The views of a scene show one set of named points, each view turned or mirrored, shifted and resized as a whole, with a little noise and some points left out.
In the rows, 100 means zero.

Scene 1
View 1
(75): [ 66  92  86  94 105  85 134 117  93 102  98 109  91  96 101  91 119  97
 107  86 145 107  99 106 108 125  84  99  73 118  92 103  90 125 109 102
 107  93  67]
(24): [ 82  92 114 110 129  85 103  92  82 127  81  86  80  94  92  86 112 105
 109 102 128 130 125 101 104 128  92  88 107  93  97  76  99  97 109  93
  78 123 109]
(156): [ 90 111 117 119 105  85  91  92  93 131  92  81  90 106  91 105  99 104
 108 128  96 136 108 124 103 111 108  92  92  69  99  92 103 100 110 101
  97 147 123]
(211): [ 97 122 117 122  89  85  82  92 102 132  97  77  94 113  91 111  86 106
 106 144  80 135 107 128 101 101 116  94  89  54  97  97 108 101 109 103
 101 160 135]
(199): [ 80 117  91 110 104  85  98  81  99 112 110  91 104  97  95 108 120 112
  75  91 117  88 117 109 120 114 116  78  91 103 104  89  76 114 103  82
  82 112 109]
(14): [ 87 112 106 113 106  87  93  89  93 122  96  84  93 104  92 105 104 106
  97 110 112 120 113 113 106 111 108  89  98  81  98  89  94 105 109  92
  88 131 115]
(96): [ 78 107 101 105  91  85 117 111 101 113 101  98  93 103 100 103 102  99
 113 114 114 119  93 120 100 114  95 103  73  89  92 105  95 118 108 106
 116 125  91]
(143): [ 79 103 101 106 101  86 113 102  94 115  97  96  92  99  94  98 112 103
 106 106 121 119 103 115 106 119  94  96  86  94  96  98  95 112 108 102
 102 120  94]
(46): [ 86 116  97 114  95  88 102  92  98 117 107  91 103 103  96 110 110 108
  91 103 110 102 104 115 113 107 112  89  84  90  99  97  88 114 111  92
 100 123 106]
(204): [ 66 106  78  95 101  87 127 105  98 102 110 106 103  93 104 105 126 101
  94  82 137  86  99 107 113 114 100  91  71 119 100 104  78 132 107  96
 105  90  73]
(9): [ 82 122  94 112  93  87  97  89 100 114 110  88 107 100  97 114 106 107
  88 109 107 100 106 120 111 107 115  90  81  87 102  96  88 115 107  91
  99 125 109]
(179): [ 68  91  93  96 120  85 121 101  90 110  93 103  89  91  96  91 119 101
 106  82 144 106 113 103 111 128  87  94  84 115  94  95  86 114 109  98
  94  97  78]
View 2
(14): [103  95  96  92  87 104 112  86 102 115 107 120 113  97  94  76  91 126
 105 115 118  82  82 111  69  97 104  97 106  86 115 111 107 112  94 105
  82  93  99]
(9): [103 116  98  98  95 115 108  97  97 123 105 118 118  96  99  85  90 130
 112  94 106  84  86 112  83 105  94  89 112  93 107 109 120 109 115 101
  92 102 109]
(199): [111 104  89 101 105 126 112  94  91 123 122 106 128 103 105  88  89 109
 101  87  98  82  86 112  97  95  79  87 112  93 112  93 122 105 112  96
  84 117 109]
(46): [102 113  98  93  97 113 109  98  91 126 105 115 120  96 100  82  88 134
 110  95 108  86  88 111  81 101  94  88 107  94 111 108 119 104 110  99
  89 105 109]
(156): [112 104 101  83  77  83 116  92 125 113  91 125  94  93  85  76  96 129
 116 121 127  83  71 103  44 109 112 106 122  84 111 119 110 122  94 106
  76  79  96]
(143): [ 87 114 103  90  96 110 102  97  91 128 106 124 120  94  94  74  94 148
 115 106 113  92  92 109  79  99 114  89  94  90 113 116 113 106 104 100
 103  90 105]
(204): [ 79 117  93 101 112 141  86 105  55 137 130 112 143 103 109  79  87 146
 103  82  94  94 106 120 120  88  94  74  79  98 121  97 121  93 115  90
 114 114 119]
(179): [ 75  86  83  99 103 137  86  90  65 129 140 120 141 110 110  72  84 138
  90 106 104  84 102 118 106  77 108  87  67  84 130  96 103  91  91  95
 101 106 111]
(96): [ 79 117 104  88  92 109  93  99  84 131 102 125 118  93  94  73  93 167
 110 109 116  97  96 111  77  96 115  87  85  88 116 116 108 102 101  96
 112  89 107]
(211): [111 105 105  83  79  83 120  88 121 111  90 125 100  91  86  75  94 126
 116 121 125  84  73 105  47 106 109 104 119  86 112 118 108 125  94 104
  74  82  97]
(24): [ 90  63  85  93  89 112 106  75  93 109 129 125 118 109 104  70  89 119
  89 127 119  76  82 110  69  77 114 102  84  79 134 101  96 111  76 105
  76  91  99]
View 3
(96): [102 105 118 119  94  99 108 131 111  72  92  90  93  93  78 139 126  69
  80  82 117  94  87 110  70 132 130 122 108 117 102  98 111 114  69 120
 129  92  86]
(24): [121 101 110  97 122  81 127 145 107 130  73 112  70 118 114  57 132 109
 114  66  88  94  63  79  97 143 102 125  69  93  99 117 102  87  65 126
 155 106  94]
(211): [119 118 126 105  35 100 115 120 104 101  61  74  40 104  79  80 167  98
  90  59 108  91  47  72 118 120 111 113  88  94 129 119 116 120  90 142
 134  85  82]
(14): [122 111 120  95  75 101 116 120  96 108  73  88  63 112  87  87 134  99
  90  66 106  82  71  79  97 126  97 120  75  95 113 118 118 102  81 130
 139  95  83]
(143): [113 109 116 108  77 103 110 127 104  87  84  82  84  99  82 127 128  85
  77  74 113  86  90  98  77 130 115 122  95 109 105 107 108 107  78 124
 131  92  86]
(204): [123  92 110  97 136 120 112 121  89  79 117  92 127 112 103 162  63  81
  61  80 120  87 143 111  41 134 101 110  74 114  79 107 121  73  59 113
 121 101  83]
(156): [119 117 122 105  50  92 116 126 106 101  62  83  50 102  79  87 156  93
  96  65 107  91  50  74 111 123 114 115  91 100 121 110 110 121  86 136
 142  90  89]
(75): [102  87 105 108 156  99 113 141 104  89 112 109 128 104 108 144  85  80
  80  88 107  91 116 120  37 143 121 130  84 115  76 102 103  81  55 109
 133 104  97]
(179): [115  82  98 102 180  95 121 147 103 109 114 122 134 112 123 125  76  87
  98  83 101  96 117 114  45 149 107 134  71 107  70 103 104  68  49  98
 144 119 100]
(46): [129 106 120  95  76 110 112 115  92  89  89  80  76 110  84 121 110  95
  67  70 118  82 101  88  76 124  94 111  77  98 109 115 128  90  82 134
 127  92  76]
View 4
(14): [ 99  66 105  86  78  85  90  98 123 123  80 100  92  75  95 113  91  94
 105  76 142 103  82  93  96 101 115  72 102 113 103 110  89 110 103 148
 107  95 113]
(96): [103  85 100  93  72 103 120  78 115 122 117  91  85  98 102 153  96 116
 104  84 115  77 108 103  80  94 128  81  90  99 121  86  78  94 105 116
 124 100 103]
(179): [103 103  80  81  96  79 157  95 120 102  95 112  89  99  87 152 102  86
 111  98 110  97 103 103  74 100 143  91  74  91  98  74  68 121  69  96
 101 114  83]
(9): [ 89  74  94  94  75  91 110  96 120 124  81  93  91  82  94 128  94  96
 106  82 135  87  98 100  89 100 122  77  93  92 108  99  87 115 109 148
 106  98 121]
(199): [ 83  83  84  89  82  75 125 114 135 115  63 107  93  78  81 116  91  79
 107  90 136 102  91  94  89 103 123  78  90  88  89  91  88 133  99 149
  95 104 113]
(156): [116  58 121  75  81  89  81  76 120 122 106  96  91  84 105 120  95 105
 103  75 138 108  78  93  93  95 119  68 106 133 122 112  85  89 103 135
 121  91 105]
(143): [100  78  99  92  73  96 115  82 116 123 104  93  85  91  97 140  95 109
 104  81 122  83 102 103  85  97 129  78  91 100 116  91  80 101 107 126
 121 100 110]
(75): [ 97 107  75  88  90  90 164  88 114 106 111 105  88 105  90 171 101 103
 108 100 104  77 117 110  68 100 148  93  71  76 106  63  63 115  80  94
 113 114  88]

In a view up to two points have been moved. Name them for each view, in the order of its rows, or write -.
view 1 => (211), (143)
view 2 => (156)
view 3 => (179)
view 4 => (14)
